Each row is a point on a landscape with many valleys, with its height.
A ball rolls from a point to whichever of its 2 nearest points has the largest drop for the distance, and stops where none of them is lower. Distance is the straight distance between rows; heights are no part of it.
K_135: [ -2 -14   6  12 -13  -5  -4   6  -3  -1   2  11  -9   5  -1   0  -1  -1
  -8   0   7   3   2  -2  -4   5   7  -2   4   3 -15   0  -4  -4   4   7
   0  10   5  -2  -8  -2   0   8  -2   0  11   3   6  -2   4   0 -13   1
   8]  h=28.4
K_679: [  2 -13   4   1  -2  -4 -15   2  -1  -1  -8   4  -4   8 -11  -7   5  -5
  -3   6   6  -2   4   7  -3   8   4  -5   4   8 -12   3  -1  -7  -5   3
  12   5   4   1  -5  -1  -2   5   5  -7   9   4  11  -2  11  -7  -9  -4
   3]  h=33.9
K_541: [-10 -12  14   9  -5   2  29   9   3   3   4   4 -13  -5   4   2  -5  -2
  12  -2   3  -4   6   3 -12   6   8 -17   1  11 -14  -3  -4   7   6   4
  -3   2   4 -14   7   7   6   8 -13  10   1  13   1 -11   4  22 -11 -11
   5]  h=73.5
K_581: [  0 -22  -2  10 -26 -10  14   5   0 -10  -5  16 -10  -7  16  -2   5   6
  -6  -1   6   8  -4   2 -16   0   5  13   3 -22  -2  10 -11  -5   3  11
 -11   4  -7  -6 -11 -27   8  -2  -5  16   5   2  11   7 -10   8  -8   9
   0]  h=26.4
K_750: [ -6 -12  -5   9 -24   3   4  -4 -11 -11  11  12  -6  -4   7   6  -3  11
  -7   4   3   1  -8  -7 -14  -2  11   6  17  -6   7   5 -11  -7   0   7
 -19  11   3  -1  -7  -7   7   3  -6   5   2   0  -6  20   0   8 -12 -11
  -5]  h=24.8
K_416: [ -4 -11  -2   1 -13  -3  11  14  -5 -12   5  -8  -8  -1  10   6 -14  13
   3   0   1   9  -4   0  -8  -6   3  17  15 -13  17  -2  -7   1  -8   2
 -26   8  -3   3  -6  -8   8  17  -1  17  -8   3  -9   7  -8   4  -1   0
   5]  h=37.0
K_433: [  4   3  14  12   6  -2  -1   3  -2   4  -5  15   3   1   6 -10   9 -24
  -4 -12   5   6   4   5  12  -3  -3  -9 -23   5 -24   7   2   3   6  -4
  19  -6  -6  -7   1  -6  -5  -7   4  -3   4  -1  17 -10   8   0  -2  12
  17]  h=23.2
K_80: [  5  -6  -8 -18   3   3 -26 -15   1  -7 -10  -2   1   6 -12  -7  11   4
  -3  17   4 -17  -2   1  -4  13   1  -3   9   1  12  -1  -2  -5  -9  -4
  12   1  -4  13   5   3  -2  -1   9 -10   1  -9  10   6   9 -11   0  -9
 -13]  h=77.5
K_929: [  5 -10   4   5 -16 -11  11   4   2  -5  -2  11  -3  -9  21  -1  -2   7
  -5 -10   9   3   3   2  -7  -1   1  22 -13 -21  -4  13  -3   2   0  11
 -12  -2 -11  -9 -15 -27   0  -1  -2  15  -2  -5   6   4 -15   4  -3  13
   3]  h=21.9
K_951: [ -3 -12   2 -12   3  12  -8  -2  -5   2 -13  -4  -4 -15 -10  11 -10   1
   4  15   9 -12   2  17 -15   2  -5 -13   5   3   5  -5   2   1 -12  -2
  15   5   9   6  10   1  -4   1  -1  -4  -2  16  10   0  18  10 -13 -14
  -1]  h=44.7
K_178: [ -1  14  -1  -7  13   6   0 -11  -2  -4  -2  -3  13   5 -12 -14   6 -11
   9  -2 -14  -5   2   3  12  -2   7  -8  -6   9   0  -2   3   0  -2  -5
   8  -8  -2   4  12  18  -3   2   4  -6  -4  -3   3  -6  11 -11   9  -1
  -6]  h=60.6
K_550: [ -5  10   1   8  14   9   4  13  -7  -1   9  -2   8   2  -7  -4 -13  -7
   7  -4 -14   2   0  -4  18  -4   4  -6  -1  19   6  -5   6   0   1 -10
   9  -1   4   7  15  18   5   5   1   3  -4   5   6  -9   9   2   2   0
   8]  h=37.7
K_117: [ -7   2   6  -2   3   4  38   2   2   2  17   1  -5  -8  -1   9 -13   9
  16  -1 -11  -7  -7  -4 -15  -4   5  -7   5   4   6   1   7   9   8  -2
 -16  -7  12 -15  10  13   2   5  -8  12  -3   3 -14   3 -12  20  -7  -6
 -11]  h=68.3
K_628: [ 10  23  -4   1  16   2  18  12  -4   2  12  -6  13   3   8   3  -2  -5
   6 -15 -12   6   0  -6  19  -2  -6  20 -17   9  13   0   0   6   5   3
  -4   5  -8   0  -3   4  10 -14  -9   2  -3   9   5 -12 -14  10  11  18
  16]  h=52.8
K_592: [  5   5  -6   0  -2 -11  -3   6   1  -1 -12  -7   6  -2   2  -5  -8  17
 -14 -10  10   9  -1   6   5  -8 -12  25  -8 -29  -1   5  -3   1 -11   7
 -13   1  -7   3 -22 -20  -3   6  11   6  -6  -7 -10   8 -10 -13   9   6
   5]  h=12.6
K_414: [  0  16  -6 -13   3  10 -13 -25   7  -7   8   5   8   9   5  -5  14 -11
   0  -5  -6  -4  18 -13  -6   0   1  -4 -13   4  14  12   5   2   4  -8
   4 -22  -5  -7  14  10  -4  -1  -3 -13  -4 -20  -4   0  10  -5   6  -3
 -20]  h=47.4
K_411: [ -5   0  -6  -5  -7 -14  -6   1   4   1 -10 -12   7   2  -1  -4   3  16
 -11   0   7   9  -8  10   1  -5  -6  16   6 -17  -3  -1  -5  -8 -17  10
 -20   6  -1  11 -19  -5  -2   9   4   7   0  -5 -16  10  -8 -17   7  -2
  -5]  h=8.4
K_990: [  8   8   1  -6  13  -1  -6  -3   4  -2 -16 -10  15   3  -4  -2   4   3
   5  -1  -6   2 -10  -5  15  -2  -7   4   4 -10   2 -16  -3   8   0  -1
  -2   8 -10  11  -1   8  -9 -13   5  -2  -5  -2   4  -4   0  -7  18   7
   5]  h=20.6
K_33: [  1  21  -5  -5  15   1  -1  -2   2   5   3 -10  14  11 -10  -9   3  -3
   2  -5 -18   1   3  -3  21  -2   2   1  -5   5   6  -5   6  -4   4  -4
  -8  -2   5   7   6  19   2   4   3  -4  -2  -2  -9  -7   1 -13  13  -1
   3]  h=64.7
K_364: [ -2 -10  -2  10 -20   8   9   6 -15 -16  18   9 -10   3  13  12 -12   5
  -2  -3  -2   0  -4 -16 -12  -7  13   9  15  -6  19   0  -5   4   9  -2
 -16  14  -1  -4  -1  -2   9  10  -5   2   0  -2  -9  14  -2  11 -11  -5
   5]  h=28.7
K_2: [  9  17  -3   4  18   5  12  22   2  11   0 -20  13   2  -3  -2  -8   2
  11   0 -19  14  -7  -5  22  -3 -10   6  -4   4  17 -13   6   5   7   4
  -7   7  -5  12   6   8   8  -9  -4   9   1  12   5 -13  -8  12  19   2
   6]  h=43.6
K_948: [  9   6  -1 -12  12   0 -21 -10  10   2 -22  -2   5   3  -1 -10  15  -4
  -2   1   3   1  -5  -6  13  -1 -15   3  -3 -18   1 -11  -3  14   4  -8
   6   2 -16   4   2  -4 -11 -23   8  -9   0 -13  11  -3   5  -8  20   4
  -1]  h=14.3
K_568: [  2 -19   9   3  -6  14   4  12 -11 -12   0   3 -16   6   8   6  -8 -12
   7   4   8   0  -3   0 -11  -3  -2  -2   9   3   4  -7  -2  10   7  -7
   8  14  -3  -5  11  -2   2   8   1   5  -6   6   4  -6  10  18 -12   1
  13]  h=25.3
K_792: [-11   5  -2   5   2 -12   8  15  17  20   0 -24  -2  -6  -9  -1  -6   6
  14  17 -12   3   0   9  16   2  -4  -6   9   6  -6  -7   1  -5   1   3
 -14   1   7   5   4  14   3  11  -1  11  -1  12 -17  -5  -3   4   6  -8
  -1]  h=56.8
K_461: [ -6  11   0  -8   6   9  -7 -16   3 -14  13   3  10   3   1   5   6   0
   3   2  -8  -8   3 -12  -4   4  11   1  -7   2  13   7   3  -2   5 -11
   2 -14  -1   0  13  17  -9   0  -4 -11  -5 -14  -6   9  -2  -2  -2  -4
 -24]  h=52.7
K_918: [-11 -13   0  -6 -14  -4   0 -16   7   2  -7  -4   0  -8   8   4  15  13
  -1   7  11   1  -8  11 -14   6   0   4   1   0  -4   5  -6 -15  -5  10
  -8   1   1   3  -6  -4  -3  -6  -8  10  -2   2  -7  12 -12   5   1  -3
 -23]  h=64.9
K_630: [  9  23 -11 -13  20   3 -14 -14  -2   3   0  -5  14  14  -7  -5   7  -4
  -9 -11 -14  -5   6 -10  21  -7  -2   7  -3  -1  17  -4   3   5   4 -10
  -7  -3  -6   0  -1  10   2  -1   9 -11  -6 -11  -9  -4   2 -18  17  -2
  10]  h=67.4
K_891: [  4  -8  12   6  -1   8  10   9  -6 -13  10   9  -2   3  12  12  -7  -8
  12  -3  -3  -1  -5 -11 -10   0   4   4   0   3  12  -4   0  12  12 -13
   2   4  -7  -7  14   3   1   1  -7   5 -15   2   5  -3   0  22  -3   8
   7]  h=14.1
K_623: [  9  20 -10 -10  19  -2 -20  -2  -5   1  -6  -2   9   9  -3   4   1   6
 -14 -13  -4   0   1 -11  19  -8  -7  18   0 -11  17  -4   1  10   2  -8
  -4   4 -12   2 -18  -4   0  -7   9  -9  -6  -9 -10   1  -7 -16  14   7
  16]  h=69.7
K_347: [ -6 -10  -6  -6  -4   8  -9 -19   3  -7  -1   3  -8   0   1   4  10   3
  -1   9  16  -3  12   1 -18  16   1  -9  -5   8   1   4   1 -18  -6  -2
  18  -9   4   3  17   1  -2 -14 -11   0   6  -3  -2   4  -6   7  -6  -8
 -30]  h=41.5
K_189: [  7  19  -3   3   8  -6  16  -1   0   6  11   2   6  -2  13   6  -1  -9
  -1 -23  -2  -1   9  -6  14  -5  -4  14 -16   7  -4   8   3  12   6   3
  -6  -2  -9 -11  -9  -2   4 -15  -6  -1  -4   3  -4  -7  -9   3   8  19
  16]  h=56.4
K_171: [ -7  -6   1   3  -3 -12   6  18  10   9   1 -16  -5  -4   2   5  -8   7
   9  10  -2   9  -3   6   1   3  -3   3  11  -2  -5 -10  -3   1  -5   7
 -16   7   4   5  -1   3   4  14  -3  16  -5   9  -9  -6  -4   6   1   1
   7]  h=52.6
K_68: [ -4 -13  -6   5 -18   3  -7 -15  -2  -3   0  11  -7   3   2   1  13   4
  -7   7  13  -6   9  -1 -10  12  12  -3   1   5  -4   8  -3 -19   2   3
  11  -7   4  -4   2   0   1 -10 -11  -2   9  -2   1  13   0   7 -13 -12
 -22]  h=36.1
K_502: [-13   4   7  -3   4  10  26  -5  14   0  13  -3   0 -14  -5  12  -8   3
  13  10  -2  -6 -10   2 -18   1   3 -11  -1   4   8   2   3   8   5  -6
  -2 -11   6 -11  17  14  -6  -4  -6   5  -5   4  -5   5 -11  23  -8  -2
 -23]  h=64.0
K_491: [  0   0  -5  14 -20  -6  -8   8 -13 -12  14  14  -6   5   3   1  -8   6
 -15   1  -1   8  -6 -19  -5  -8   8   9  10 -11  11   5  -6  -2   0   4
 -16  13   3   7 -19 -21   6   9   4  -4  13  -4  -6  18  -4 -11  -6   8
  14]  h=36.3
K_112: [  5  13   1  -1  20  16  21  10  -9  12   2 -12  16  -3 -12  -8 -13  -2
  18  -2 -15   7 -17  -2  15  -6  -3  -3  -9   9  13 -19   9   6   9  -4
  -1   0  -4  14  13  16   9 -13   4   3  -1   6   8 -11  -3  12  17   3
  -5]  h=36.4
K_131: [-14   5  -4  -2   6  12  13 -15   9  -6  17  -2   2  -7  -4  12  -1   5
   4   8  -1 -10   0   0 -19   5   8 -11   3   4   7   8   1  -3   5  -7
   4 -20   6  -6  16  18 -10  -2  -8  -3   3   2  -9   9  -9  11 -10  -8
 -35]  h=60.2
K_646: [ 10   9  -5  -7   0   3 -18 -16   1   2   4  11   0   9   1   0  11 -17
 -10 -11  -1  -5  17 -11   3  -4  -3   2  -9   4   5  13   3   7  10 -11
   4 -17 -10 -13   2  -1  -1  -5   4 -18  -5 -20   4  -1  11 -13   9  -1
  -2]  h=40.6
K_676: [ 10  -5   7   9  -6  -3  -8   0  -5  -5   5  16   0   7   8   6  -2  -5
  -9  -5   1   2   0 -12   2   1   4  10  -5  -5  -4   4   2   3  10  -2
   4   6  -2  -4  -8  -6  -5   0   1  -6   3  -7   5   0  -1  -2  -6  11
  12]  h=23.9
K_290: [ -1  -6  10   0  -5  -8  12   6   5  -2  -2  -6   3  -5   4   7  -2   8
  10   0   0   4  -8   4  -6   3  -1  10   2  -4  -2  -5  -5   4  -5   4
 -14   4  -4  -3  -6   2  -2   4  -6  14 -10   1   1   0  -9   9   5   8
  -2]  h=47.5
K_780: [-12   1  -8  -5   0   4   6 -26   7  -2  11  -6   4  -1   0   4  16   9
   1   6   4 -15   5   7 -20   8  10 -14   2   5   0   8   2 -17  -1   4
  -1 -16  11  -4   6  13  -7   3  -7  -5  -1   4 -13   4  -5  -1  -6 -17
 -32]  h=57.2
K_970: [  6 -13  14  15   1  -2  -8  14  -5  -3  -3  14  -2   7   2  -7   0 -12
  -2   0   7   8  -4   3   2   3  -2  -8  -4   4 -18   1  -5   0   4  -3
  22   6  -2  -4   0 -11  -2   1   8  -2   8   1  18 -13   7   1 -10   9
  19]  h=15.6
K_360: [  8   9  -8  -2  -4  -5  -9  -4  -8   1   9   8  -3   1  10  12  -3   3
 -18 -20   3   0   7 -11   9 -10  -3  17  -6  -8   2  10   6   6   3  -2
  -9  -4  -6  -7 -23 -14   0  -2   4 -10  -3 -11 -12   9  -9 -17   2   9
  11]  h=21.2
K_330: [  1  -1   2  -6   9   5 -16  -2  -7 -15  -2   9   5   0  -7  -2  -2  -6
   4   8  -4  -9   1  -6   1   3  10  -4   5  11   9   0   2   4  -5 -13
  22  -5  -9   5  12  10  -7   1   2  -7  -1  -5  14   4  17  -3  -5  -1
  -6]  h=34.2
K_245: [ 15   5   1  11   4  -5  -3  14  -8  -8   8   8   2   5  15   9  -6  -7
  -7 -14  -2   4   1 -11   8   2  -5  19  -8  -8   4   2   2   7   8  -1
   6  12  -9  -4 -12 -18   1  -4  -1   0  -5   1   4 -10 -10   4  -2  20
  27]  h=19.0
K_421: [  5 -17   2   0 -17  -9 -11   7   9   4 -18   6  -5  -6   5  -4  15   1
  -9   6  11  11 -15   8 -10  -1 -11  13  -6 -20 -12  -5  -6  -3  -1   4
  12   6   1   1 -13 -23   0 -12   4   6   5  -2  13  -1  -7   6  -3  17
   0]  h=7.5
K_784: [ -8  -2   2   6   0   8  13   7  -4  -4  11   3  -7  -2  -6   5 -16   1
   5   1  -7 -10   8  -2  -4  -2   8 -10   7  12  -1   1   2   2   1  -3
   3  -5  10  -8   9  21  -1  12  -6  -2  -2   7  -6   0  10   5 -13 -12
  -6]  h=62.7
K_236: [ 18   3  -6   6   1   3 -12  -9  -5   8   8  17 -11   8   4   2   5 -25
 -18 -19   1  -3  18 -11   5  -5  -5  -8  -6   5  -6  18   9   9  11  -5
  15 -24 -10 -21  -6 -14   4  -8   5 -22  -1 -15  15  -2  15 -17   5   4
   9]  h=34.8
K_282: [-11  13   4   5   3  -6  30   1  11  13   8  -9  -1  -6 -11  -7  -8  -3
  16   3 -13   1   0   8   3   1   5 -16  -2  18  -9  -1   7  -2   6   2
  -9  -5  17  -2   7  19   2   6  -5   7   1   9 -10  -8  -6   7   6  -5
 -10]  h=65.7
K_643: [  1 -16   7 -11  -7  17   2   8  -8  -2 -10  -8 -12  -7   1   8 -10  -6
  10  14  11  -7  -3  11 -15  -1  -9  -9   9  -4   4  -9  -2   8  -2   0
   6  19   6   2  12  -4   0   5   1   1  -6  11   1  -7  12  17 -14  -8
  12]  h=34.0
K_806: [  7   2  -4   0  -9  -5  -2  -2  -3  -5  -1   5   3  -8  15   3  -5  10
 -13 -10   7   3   1  -2   2  -7  -7  30 -12 -22   6  15  -4   5  -3   3
  -9  -4 -12  -5 -22 -25  -2  -3   5   2  -7 -10  -5  12 -11  -8   2  12
   5]  h=16.9
K_604: [  5   7   0  -6  18   4  -7  -3  -6  -1 -13   0   7   0  -9 -20   9 -11
  12   5  -3  -3  -2   5  14  -1   3 -17   0  10  -4  -9  -2   2 -13  -4
  22  -3 -12  11  10  10  -4  -2  10  -6   1   1  20  -4  18 -11   8  -1
   7]  h=52.5
K_701: [-15   3  -1   0   2  11  10 -18  12  -9   8   4   0   1   3   6   2   2
   4   3  11   0  10  -5 -22  13   6 -16  -9   7   0   7   1  -4   3  -2
  17 -18   4  -4  19   9  -7 -12 -17  -2   8  -3  -2   4 -13  15  -6  -3
 -35]  h=63.6
K_692: [  2   3  -9   7 -17  -5 -14   5  -9  -1   9  11  -9   8  -7  -3   3   2
 -25  -1   4   2  -1 -18   0  -7   2  -2   3 -14  -2   9   3  -6  -1  10
 -14   3   8   7 -21 -24   6   8   9  -8  19 -10  -9  18   0 -20  -8   8
  11]  h=38.2
K_406: [ -8   2   6  10  10  -1   4  14   2   9  -3  -7  -4  -3  -6  -7  -7 -11
  13   3  -1   6   7  12  13   1   1 -21  -2  22 -14  -2  -4  -2  -9   1
  13   1   3   5  13   9   4   9   0   3   4  14   7 -12  14   1  -5  -7
  13]  h=75.5
K_816: [-10  -3   6  14  -9  -3  18  11   5   5  12  -2  -9   0   6   6 -12   5
   4  -3  -5  -3   8  -6   3   1  10  -9   6  11 -10  -2   2   0   6   4
 -12   0   8  -5   4  12   6  13 -11   6   6   5  -8  -5   2   6  -6  -9
   2]  h=67.7
K_409: [  7  -7   4  -1   0 -12 -15   7   8   8 -22   2  -1  -1  -2  -7  14  -5
 -13  -1   9  10 -11   8   1  -2 -14   3  -6 -17 -23  -8   0   3   2   3
  16   6  -2  -2 -12 -17  -5  -9   9  -1   5  -4   9 -10   0  -3   2  12
  11]  h=3.7
K_130: [ -7  -9  -5   0 -17 -12  -2   5   0  -1  -3   0  -3  -4  -5   0   1  12
  -9  10   8  10  -9   9 -10   0   0  11  14  -6  -4   2 -10 -14 -12  14
 -22  15   5  12 -16 -11   4   9   2  10   6   6  -8  14  -5  -6  -6  -3
  -1]  h=11.8
K_933: [-10  -7  -6   2 -13   1   3  -2  -7  -4  11   2  -6  -2  -4   8  -7  12
  -7   5   1  -6   2  -3  -7   0  10  -1  13   4   0   2  -3  -8  -3   6
 -15   6  12   2  -6   8   4  12  -3  -3   3   5 -12  13   1   1 -14 -15
  -9]  h=20.2
K_213: [  3  -3   4  -5  16  -4 -16   3  -4   0 -13   3   0   3 -11 -13   5  -9
   7   7   2   0   2  13   4   5   0 -18   5  15 -12   0  -1  -2 -17  -1
  26   1  -4   4   4   0   0   5   6  -5  12   4  19  -5  18 -13  -7  -5
  12]  h=42.7
K_258: [ -2   2   5  17  10   4  -6  19  -7  -3   8   1   3  12   2  -3 -13 -10
   2  -7  -3   8   3  -6  16   0   1  -9   3  13   3  -2   2   1   1  -7
  14   5  -1   5  12   3   3   9   4   3   3   4  11 -12   9   4  -4   5
  22]  h=29.1
K_78: [ -8  11   4   0   9  -6  17   1  12  17  -7 -21   5  -4 -17 -13   0  -2
  16  10 -12   6  -3  17   9   2  -2 -14   0   9 -12 -11   0  -3  -1   6
  -9   1  12   8   5  19   0   3  -3   1   0  11 -11 -10  -4  -3  16  -5
  -8]  h=61.2
K_709: [ -6   2   5  -3  14  12  12  12  -9   6  -8  -6   0 -17  -8  -3 -12 -11
  20   7  -1  -1  -2  14   3  -7  -5 -27  -3  18  -5  -9  -4   6 -12  -3
  19   0  -1   7  20   9   1   3   2   1  -4  16   9 -10  16   8  -4  -7
  11]  h=67.3
K_702: [ -9   4   4  -1 -11 -11  13 -21  11  10   0   4   4  -4  17  -1  14   2
  -2 -19   8   1   5   6  -6  -5   0   0  -8  -2 -14  14   2   6   7  10
 -16 -10   1 -15 -14  -3  -6  -3 -10   6   0  -5  -8  -2  -8  -2   8   3
 -10]  h=62.1
K_118: [ -3  -2  -1 -12  12   8  -9  -4   2  -7 -10 -12   8 -12 -14   1  -3   3
   9  11  -6 -11 -12   3   0   6  -1  -8  11  -2   8 -13  -3   7  -6 -10
   4   0  -2  11  15  14  -8 -10   5  -9 -10  -1   4   3   7  -2   4  -7
 -11]  h=66.5
K_17: [  2  -3   4  -9   1  -6 -17  -8  15  10 -25   0  -1  -1   0  -9  23 -10
  -6  -1   9   9  -5   8   2   1 -16   2 -12 -12 -14  -2   0   9   3  -3
  12  -2  -7  -2  -2 -11  -8 -20   3  -2   1  -9   9  -7   2  -5  16   7
  -3]  h=8.7
K_943: [ -5 -11  -8  -8  -7  -1  -6 -27   6   7  -6  -4  -3   0  -3  -2  18   5
  -4   6  11 -13   9  16 -18   9   6 -11   1   9  -6   6   0 -28  -4   9
   0  -6  11   0  -2   5   1   2  -4  -2   0   8  -9   5   1  -6  -4 -20
 -19]  h=53.7
K_627: [ -1  -6   8   4  -1  10  -7   3  -6 -17   9  12   2   0   2   8  -9  -2
   3   4  -4  -4  -1 -12  -4   1  11   4   1   7  13  -1  -1   7   6 -14
  14  -2  -4  -3  14  10  -4  -3  -2  -4  -8  -5   7   4  10  12  -8   0
  -5]  h=24.5
K_932: [  0   7  -5 -16  19  12   1   1  -5   2  -6 -13   2 -15 -22  -4 -14   2
  12  12 -10 -13  -5  10   5  -2  -3 -15  14   3   7 -13   3   5 -11  -6
   7  -4   6  11  19  19  -3  -2  10  -6  -3  10   0  -3  13  -7   3 -13
  -4]  h=58.3
K_950: [ 11   7   2  14   8   2  -6   1  -8   9   4  18  -4   7   5  -5   4 -23
 -14 -24   3   1  16  -6  19  -6  -6 -10 -16   6 -18  13  11   6   5  -3
  17 -13  -7 -15  -3 -12  -1  -7   6 -14   4  -6  13  -8  12  -9  -4  10
  22]  h=29.3
K_482: [ 15   9  -9  -4  -9   5 -14  -9 -10   1  15  11  -6  12   2  11   2  -3
 -21 -16   2  -6  12 -21   5 -10   5   5  -2  -2   9  10   9   0   5  -4
  -8  -8  -5  -7 -20  -8   1   0   6 -19   3 -18  -6  13   1 -24   1  -2
  11]  h=24.7
K_184: [ 15   8  -4  -4  18  -4 -25   0  -6   4 -10   5   3  12  -8  -2   5  -3
 -18  -9  -1   1   1 -11  18  -2  -9   8  -4 -14   0  -3   5  14   4  -8
  13   4  -7  -1 -13 -15  -1  -6  18  -9   2 -11   3  -4   2 -11   9  12
  19]  h=71.7
K_767: [  3 -16  -9 -11  -9   1 -16 -27  10   4 -13  -1  -9   2  -1  -5  19   2
  -5  11  15  -7  14  11 -18  12   0  -7  -5   9   1   1   0 -31  -7   1
  16  -8   8   4  11  -9   5 -10  -5   0   7   5  -4   7  -4  -3  -4 -14
 -22]  h=48.5
K_267: [ -3  -3  -9  13 -18  -3   2  16  -8 -11  17  -2 -11   5  13   6 -17   8
  -6  -1   0   9   1 -14  -3 -11   5  13  16  -9  21  -1  -3   0   1   0
 -23  13  -3   6  -9 -14  14  20   0   9   6   2 -13  11  -6   0  -4   2
  16]  h=33.1
K_857: [ -6  12  -7  -3  16  13   4  16  -6   9   3 -16   0  -7 -16  -9 -18  -1
  13  12 -17  -1   1   2  20  -4  -2 -14   9  14  10  -9   8   2  -5  -6
  10  -2   4  10  23  20   5   3   6   4   0   9  -6  -9  13   1   1  -8
   3]  h=47.8
K_632: [ -7  -7  -4 -12  -2  -3  -8  -6   1   4  -8 -14  -2  -6 -12  10   3  13
  -1  13   5  -5  -6  16  -8   5   0  -1  14   1  -5  -6  -4 -11 -12   7
 -13  10  13  12  -5   7   1   6   1  -2  -2   6  -9   5  -3  -4  -2 -15
 -12]  h=73.6
K_723: [ 16   3  -2 -13  10  -1 -33  -8  -1   2  -8   7   2  17 -13 -14  13  -4
 -17   2   1 -10   0 -13   6   1  -6   4   0 -11   9   0   1  11   0  -9
  12   0  -9  -1 -10  -8   0   1  22  -9   6 -20  10   1  10 -18   7   4
   8]  h=73.9
K_375: [ -3 -10  -9 -14  -8  -2 -23 -15   0  -1  -8  -4   1   2  -9   2  15   9
  -7  16   7  -5 -10   5  -8   8   1   5   8  -3   5   1  -4 -13  -8   1
  -4   7   3  12  -4  -4  -1  -4   6  -5  -1  -6  -3  13  -3  -5  -2 -10
 -17]  h=75.6
K_437: [ 13  10  -3   8   8 -12  -9  12  -6   4  -5   4  -2   1   9   2  -5   0
 -15 -14   2  10   4  -4  13   0 -13  13 -10 -15 -10  -1   6   8   4   5
   8   4  -5  -4 -18 -24   2  -1   8  -1  -3  -4  -5  -7  -8  -2   2  20
  22]  h=13.2
K_996: [ 13  -5   6  13  -1 -14   0  21   0  -1  -6   5  -6   0  13  -4  -1  -6
  -5  -6   4  13  -5   3   0   2 -10   5  -6 -19 -17  -6   3   2   4   7
  10  10  -2  -5 -11 -26   3   4   6   7   0   0   9 -15  -8   8  -4  22
  22]  h=18.5
K_390: [  8  10  -2   1  13  -5  17  23   1  -1   4 -16  10   4   6   5 -12   8
  10  -7 -15   9  -3  -4  12   0  -9  20  -1  -2  23  -4   2   3   2   1
 -14   1  -6   3  -2   2   8  -2 -11  13  -7   8  -1  -9 -15  10  14  10
  14]  h=48.4
K_758: [  0 -12   0  10 -23   1   1  -6  -7  -3   8  19  -4   3   5   1   6   3
  -9  -2   7  -4   4  -8  -7   5  14   0   1  -2 -10   5  -2  -7   7   5
   0   0   2  -8  -8  -2   0  -4 -11  -4  10  -6   6  10   4   0 -12  -7
  -5]  h=32.5
K_57: [ -1  17  -2  -8  12  -5   7  -9   8   9  -6 -17  13   7 -11 -11   3   3
  10   3 -17   6  -5   8  12  -6  -4  -4  -1  -1  -2  -9   1  -2  -1   3
 -16  -1   9   7   3  18  -5   0  -1  -1  -3   0 -18  -7  -7 -12  21  -4
 -10]  h=64.6
K_818: [ -6 -21   1  -5 -12   0  -2 -11  11   8 -15  -6  -8 -15   1  10   9   7
   2  11  15  -3  -3  20 -21  13  -2  -3   0   7  -6  -6  -5 -18  -3   5
   4   7   9   5   2  -7   2 -14  -8   7   1  13   2   6  -4  13  -3  -8
 -14]  h=68.0
K_82: [ -4   9  -1   0   8   8   4  -3  -3  -9  14   2   6   1 -10   3  -6   2
   5   1 -17 -10   1  -5  -1  -1  12  -4   3  11   8   1   6  -4   4  -9
   0 -11  10   0  10  25  -4   8  -1  -6  -5  -4  -7   5   5  -6  -3  -6
 -13]  h=56.9
K_430: [-10  11   5   4   0  -6  33  -6   8   5  16  -2   2  -6   3   2  -8  11
  14  -5 -14  -5  -3  -4  -2  -3   7  -6   1  11  -4   5   9  -1  10   1
 -19  -7  14  -7   2  16   0   9 -11   7   3  -1 -14   1 -15   3   2  -6
 -13]  h=69.3
K_731: [ 10  -6  -3 -12   2   0 -33  -6  -4  -5  -7   9  -3  14 -14 -17  12  -1
  -6  16   3 -13  -2  -7  -2   5   1   1   6   0   9   4  -1   2  -7  -6
  23  -2  -5   5  -2  -9  -1  -1  13  -9  12  -9  19   6  15 -13  -7   1
  -2]  h=76.3
K_444: [  4 -10   3   0  -3  -9  18  22   5  -6  -7 -20   5  -1   5   0 -14  17
  10  -2   3  10  -6   7  -3   1  -5  16   4 -18   7  -4  -6   0 -11   5
 -25  -2  -6   4  -8  -6  -1  11   0  20 -12   2  -1   0 -14   2   8   5
   5]  h=41.9
K_60: [-15   0  -4   1 -16  -8   8  -5   0   0   6  -3  -2  -6   6   2   5  17
  -6   1   5   0  -4   4  -7  -1   7   7  13  -2  -7   6  -2 -16 -13  14
 -27   3   9   6 -12   0   2  13  -5   6   7   1 -17  13  -8 -11  -4 -14
 -15]  h=15.4
K_225: [-11  -9  13  11   0  -1  13   9   3   8  -6   1 -13  -6   0   1  -6  -4
   7   2   8   2  11  15  -9   6   5 -20   0  20 -18   1  -4  -2  -4   6
   9   1   8  -9   5   7   4   9  -8   3   5  18   5 -10  13  10 -13 -14
   7]  h=79.6
K_352: [ -7   0   6  -8   8  14  11   7  -2   4  -4  -5  -7 -13  -9   5 -17  -2
  12  14  -2 -11   6  15  -8  -5  -7 -17   2  10   1  -3   1   3 -11   2
  11   2  12  -1  17  12  -3   9  -4   0  -2  18  -3  -7  16  10 -13 -13
   7]  h=56.1
K_691: [  9  14   2  -6  16   7  13  -9   3   8  -9 -14  21   1  -6  -8   2  -5
  16  -3 -10   4 -11   0  17  -9  -2   0 -11   2   4 -20  -1   7   5   0
  -5   2  -7  11   7  11  -5 -18   1  -3  -5   2   5  -7  -6   2  23   8
  -8]  h=27.6
K_772: [-13  -8  -3  -1 -24  -4   3 -18   3   4   0   6   2  -7  20   0  17   8
 -10  -9  14   2  -1   1  -9  -2   2   8  -3  -9  -8  16  -1 -11   0  12
 -14  -5  -3  -7 -13 -12  -3  -6  -9  11   5  -7  -9  13 -10   0   1  -3
 -19]  h=63.7
K_263: [ -8  -1   3  -8   3   0  -2  -7   5  -2  -4 -10   6  -4  -8   6   3   7
   5   9  -4  -4 -11   7  -5   4   2  -1   5   1  -2  -4  -3  -1  -4  -1
  -7   3   5   5   2  14  -8  -1  -2  -3 -10  -2  -6   5  -4  -1   4  -5
 -15]  h=71.0
K_847: [ 11 -20   7   6 -13  -8   1  17   0  -8  -8   7  -8  -1  15   0   5  -5
   2   4   7  13 -11   3 -13   0  -7  15  -2 -21  -5  -6  -6   5   3   1
   7   9  -9  -5  -7 -27   1  -3   1   9  -4  -2  18  -7  -8  12   0  20
  11]  h=12.0
K_268: [  0  12   1  -1  -4  -7   9 -17   7   8   6   8   4  -4  15   6   9 -10
  -1 -19   4  -1  10  -2   5  -5  -2   7 -15   3 -10  13   2  14  12   2
 -11 -11  -4 -17  -6  -4  -5 -12  -7  -5  -3  -5  -2  -2  -5   0  11  11
  -2]  h=59.8
K_728: [  6  -2   7  23   9  -1 -14  21  -6  -4   8   5  -2  17   9  -3 -10 -11
  -6  -6   4  11   2  -8  12   4  -6  -6   0   0  -3  -1   3   2   7  -5
  18  13   0   1   0 -19   2   6  12  -2   8   1  11 -17  -1   3  -5  15
  28]  h=22.4

For each start below, name the point where the ball stops.
K_375 | K_970
K_918 | K_409
K_406 | K_891
K_731 | K_135
K_780 | K_135
K_2 | K_409
K_541 | K_970
